Each row is a point on a tangle of strands that fork, close into loops and nearly touch. The rows are in no order.
In the rows, zero is written as 128.
Points whose rows are less than 119 apart are linked; no others are. Some points are linked to none.
furo: [153 133 146 126 197 144 163 120 146 155 118 157 108  99 121 122 111 142
 109 177 112  95 169 126  95 109]
bod: [134 102 152 107 137  94 116  88  81  57 157 103 127 180 144 117 130  86
 135  92  97 183  98 123 149 129]
rofiv: [166 159 141 121 182 154 128  80 112  70 121 120 111 153 163 151 147  49
 104 125 120 170 143 136 106 152]
zetu: [116 136 139 150 160 132 107 125 151 107  99 145 106 128 120 109 114 125
 119 129 171 141 137 165 121 142]
fovol: [112 111  79 102 102 106 102  82 155 139 157 140 172 141  79 159 101 109
 137 163 107 166 122 140 106 140]
feg: [101 121  81 100  41  92 148 136 115 143 150 114 193 102  71 190 138  96
 144 167 140 132 128  56 127 154]
kazep: [124 139 118 134 149 139 129 180 184 150 102 123 164  87 121 121  84 199
  88 187 146 111 160 140 121 141]
fub: [ 73 100 110 147  51 121 114 120  96 109 146 128 122 107  95 163 149 113
 150 122 133 132  93  89 138 158]
desa: [126 143  99 149 135  97  80 111 114 131 118 127 175 131 115 138  84 112
 110 141 141 173 154 146 140 172]
gibab: [ 91 116 151 137 102 166 109 162 173 122 131 121 102 147 128 117 132 170
  98 116 190  99 146 109 154 131]
Lanin: [124 138 123 135  87 143 122 129 125 118 116 155  67 166 139 122 135 119
 165  98 178 118 114 105 152 127]
Folu: [138  89 155 125 124 144 192 129 109 145 141 146 103 132  96 117 162 146
 141  73 153 118 114  74 158  99]
memog: [137 116 120 114 122 158 115  76  96  69 135 112  88 169 142 117 148  93
 146 110 103 166  95 129 133 124]
bam: [170 167  84 111 133  82 139 100 126 175 112 155 144  87 104 147 124 100
 135 176 114 118 135 159 110 132]
beniz: [106 116 106 105  69  89 162 136 100 160 135 135 174  95  58 155 129  77
 130 133 167 139 124  63 141 131]
nik: [105 134 146 154 163 151  91 189 183 135 134 128 121 157 182  92 122 196
 147  50 130  98  96 169 138  93]
Faru: [184 144  90  47 175  72 142  92 158 124 136 149 167 153 121 156  99  63
 138 168  88 187 107 153  95 140]
gedi: [133  94 129  64 136  90 134  68 133  68 141  79 174 178  99 136 150 115
 114 162  36 172 125 137 103 143]
zop: [169 153 138 142 157 198 179 105 133 117 119 124  80 146 178 105 160 125
 142 124 146 116 133 105 127 103]
ded: [162 121 142 162 150 174 137 131 116 105 116 148  91 150 148  77 129 165
 142  86 102 141 101 149 115 102]
Zigu: [ 93 112  76 156  80 154  91 144 106 140 151 120 169 115 124 150 162 151
 160  59 120 138  87 164 130 135]
tek: [120 151 160 152 153 126  88 170 190 112 124 115 111 126 159  88  78 185
 108 140 136  95 153 154 165 141]
tude: [135 166 132 190 162 118 102 121 120 143 114 140  84  99 163  85  95 122
 154 153 115 109 133 146 139 114]
bon: [103 146  92 103 169 121 117 130 153 151 110 166 114 117 108 184 109  81
  82 122 140 144 164 153  95 160]
vekap: [130 154 187 146 149 140 160 166 147 157 128 141  57 119 178 102 124 168
 136 156 136  83 148 113 148  98]
veb: [130 136  99 193 109 185  80 148 132 130 119  81 164 118 187 114 107 158
 147 104 176 126 119 137 157 138]
nev: [124 101 131 169 149 146  98 153 138 144 129 142 152 111 132  82  86 170
 134 107 126 104 125 170 109 106]
lupo: [117 115 195 164 201  67 114 178 138 105 144 127 145 125 166  59  59 142
 122 128 144 135 137 144 134 105]
mubav: [150 154  89  24 157  67 132  99 150 125 124 121 159 160 121 195 147  53
 107 168  58 171 107 155  77 156]
Mutam: [130 127 196 143 101 118 157 206 148 153 138 107 122  99 148  85 136 198
 112 120 151  63 133  94 178  86]
Tivip: [117 167 156 163 140 135 118 193 171 137 121 116 124  97 155 107 100 191
  84 176 142  94 173 139 148 145]
sopo: [129 138 112 167 104 176  70 136 144 135 101 105 154  92 146 123  94 143
 104 132 180 138 140 129 147 152]
vek: [ 82  90 109 176 117 134  79 149 143  82 155 130 142 163 126 128 112 128
 148  55 155 160 113 144 133 138]
bame: [169 166  83 126 177  88 122 136 165 175 100 166 140  76 122 137  81 100
 119 172  97 121 150 159  98 121]
ripu: [109  89 120 122  79 145 168 127  77 135 167 143 123 145  84 139 179 119
 162  78 125 124 116  80 130 102]
mota: [ 89 115  87 151  71 125  75 126 109 105 142  88 152 139 138 134 148 138
 162  80  98 142  76 174 159 161]
Tapi: [111 103 149 140 108 160 126 189 120 170 131 145 127 123 135 113 154 171
 141  39 169  86 115 122 145  93]
mis: [123 107  84 125  94 139 115 103 124 159 143 162 149 130  73 143 117 144
 142 149 139 126 122 117 107 130]
muma: [109 130 133 170 116 162  99 204 174 141 117  85 151 132 198 111 138 204
 137  74 166  70 102 140 141 108]
gatun: [127  88 158  86 143  99 120  70  93  49 149  73 154 167 125 129 148  99
 121 117  52 178 113 132 131 144]
danun: [130 123 166 150 172 159 144 165 135 106 136 138  93 169 170  72 123 188
 125 110  90  98 124 147 107  89]
gikif: [124 115 158 138  96 159 133 178 151 150 134 126 119 131 132  82 137 189
 129  99 166  79 150 118 156  98]
tamop: [139 148 124 124 186 111 136 154 170 155 113 161 134  92 120 122  82 142
 118 187 135 105 163 155  98 118]
Nere: [150 143 116 132 111 135 123 147 149 181 104 146 157  70  89 128 113 131
 102 142 178 105 161 105 127 127]
bis: [112 152 122 116 162 135 103 154 154 170  87 149 105 101 132 164 113 122
  69 124 152 100 169 148 128 165]
sigas: [125 103  98 103  75 137 150  91  96 158 168 143 138 138  76 131 162 124
 140 127 119 131 117 105 108 106]
Piz: [184 128 118 121 165 154 137  76 100 114 124 148 117 142 114 118 117 114
 123 148  95 139 143 137 111 125]
gaba: [ 90 114 138  99  67 111 147 116  88  71 168 114  86 135  99 171 182  93
 143 154  66 100 131  57 128 147]
zazu: [128 132 158 140 191  88 112 133 137 109 119 136 138 136 123  90  70 124
 104 131 157 155 139 161 109 126]
Mabu: [136 153 105  95 156 160 142  82  94 100 119 133  88 134 140 172 161  47
 115 131 110 133 154 133 122 158]
mapi: [141 131 107  77 109 154 156  65  83  98 133 115 106 138 104 171 179  90
 120 156  74 130 144 109 135 143]
zul: [137 125 159 130 135  57  85  85  82  91 140 116 136 152 133 102 105  76
 123 106 125 173 112 148 142 137]
Pip: [ 82 103 113 122  93  96  92 101  90 114 146  81 157 157 119 125 131 144
 138 116  74 137 102 172 155 158]
bop: [131 142  98 154  67 147 101 113 101 142 116 113 145  91 131 134 128 121
 142 132 173 120 138 122 163 157]
madiz: [158 137 155 125 123 175 173 109 150 132 112 132  76 174 192 126 165 133
 163 101 159 118  96  84 130  81]
kiv: [122 110 100  85 128  69 124  65 126 119 149 105 156 144  96 150 124 118
 136 165  71 172 110 153 118 141]
gifo: [139 146 182 165 126 119 166 147 122 188 116 146  85  95 143 109 140 149
 122 143 170 116 131  87 141 118]
muvo: [195 155 154 150 190 183 145  94 150  75  97 117  95 167 204 109 126 108
 142 119 120 146 112 114 126 117]
Bere: [138 112 148 149 121 137 165 203 133 178 103 104 198  65 115  89 101 190
 106 130 169  93 126  82 148  99]
ruk: [145 127 145 175 109 140 149 124  95 176 127 158 108  98 138 106 138 168
 150 131 135 127 120 121 127 112]
tem: [127 126 115 190 150 188  92 194 142 123 109  65 171 109 198 100 109 197
 132 107 151  93 122 145 145 131]
sizis: [103 103 143 139  83 118 165 152 119 144 122 131 143  88  80 133 138 107
 121 112 203 143 133  72 150 123]
vuku: [142 136 132 157 121 106  71  94  93 116 131 114 137 152 147  84 117 104
 137 104 126 140  98 167 140 132]
Tubo: [158 142 139 108 222  83 130 123 115 126 114 154 146 136 117 128  75  97
 105 146 131 167 142 162  99 145]
tusuf: [159 147  89  35 117 110 154  94 131 149 118 131 144 154 103 193 168  77
 111 189  62 143 119 146  87 143]
pem: [107 106 123  86 100 111 191 118 103 127 141 153 119  99  62 187 146  66
 128 144 149 146 139  60 113 129]
teze: [101 110 106 157  79 176 102 169 108 171 149 121 153 108 132 140 164 158
 155  39 153 117 113 132 147 118]
vivin: [126 120 167 152 186 120 112 184 156 107 144 123 110 174 184  70  89 176
 151  83 104  98 116 168 133  89]
Tuta: [113 136  67  72  45  79 138 129 149 156 144 133 172 132  77 188 150 109
 135 196 111 139 122  89 126 157]
diz: [165 158 165 140 208 152 135  95 138  98 113 132  94 138 190 127 115  82
 104 122 110 185 148 135 120 132]
Bogob: [117 137  74  88 138 112 134 107 154 154 131 168 113 112  91 212 134  72
 113 142 122 136 142 132  90 151]
lagop: [144 132 120 136 110 176 145 109 110  97 133 131  96 164 160 108 171 119
 156  71 105 139  88 147 110  93]
miman: [120 129 177 147 115 113 169 133 137 176 124 137 105  98 109 138 150 133
 114 124 202 153 139  78 149 129]
Fura: [128 123 167 124 171 157 124 117 169  88 108 137  73 151 142 109 118 129
 117 127 158 114 131 146 121 119]
tifek: [149 130 108 174  97 120 136 117  79 156 127 140 137 111 120  98 140 155
 164 128 112 115 116 164 109 109]
vog: [ 98  97 129  84  83 127 148  94  81  80 151 102 119 159  96 173 172 118
 144 159  60 126 133 108 119 143]
Kulu: [155 153 149 186 167 105  88 108 106 111 129 135 106 133 165  61 104 104
 143 132  99 135 108 142 125 101]
lub: [ 77  94 118  99  75 120 126  97  80  95 144  86 121 161 111 138 171 139
 152 122  73 106 111 140 144 144]
kubup: [166 159 156 112 209 163 156 136 131 133 102 160  82 124 149 140 130 115
  74 156 119 103 176 145  94 115]
nam: [ 91 111 105  34  52  84 135 123 145 131 134 101 159 149  76 169 158 126
 143 197  69 117 140 100 119 140]
kaman: [117 161 196 152 112 125 139 188 170 142 139 116  99 102 179 103 128 197
 111 174 128  58 143 111 174 107]
Lag: [163 133 125  84 191  73 143  87  99 115 117 129 158 132 117 133  90  64
 120 146  98 179 142 155 110 128]
gitom: [117  87 134 142 108 134 166 172 141 160 109 111 190  75  93 120 123 171
 112  88 195 133 123  79 158 122]
Tev: [138 173  97 115 111  88 119  92  91 153 112 125 125  98 109 146 147 112
 122 174 103 108 139 156 139 161]
Fis: [ 75  97 135 154 109 165  90 154 178  92 142 136 108 162 134 127 126 159
 141  92 181 113 123 125 119 134]
pifu: [126 123 111  88 117 129 177 111 123 138 116 180 109 100  82 194 150  84
 116 153 147 142 137 109  88 142]

A fork is a point with three links, a tip a point with one. Leave the first point through the second and follow the links. Name the first fork or tip that comes.
ded; danun | bop
gatun; gedi | Folu
madiz; zop | vog
Folu; ripu | bod
vog; lub | gikif

A piece is all that can be reached along the links. How many separate loops has the piece of each point below (a circle has one, a figure eight two, a Y none), and how many tips (points with one link)?
miman | loops 0, tips 10
Faru | loops 0, tips 3
memog | loops 0, tips 3
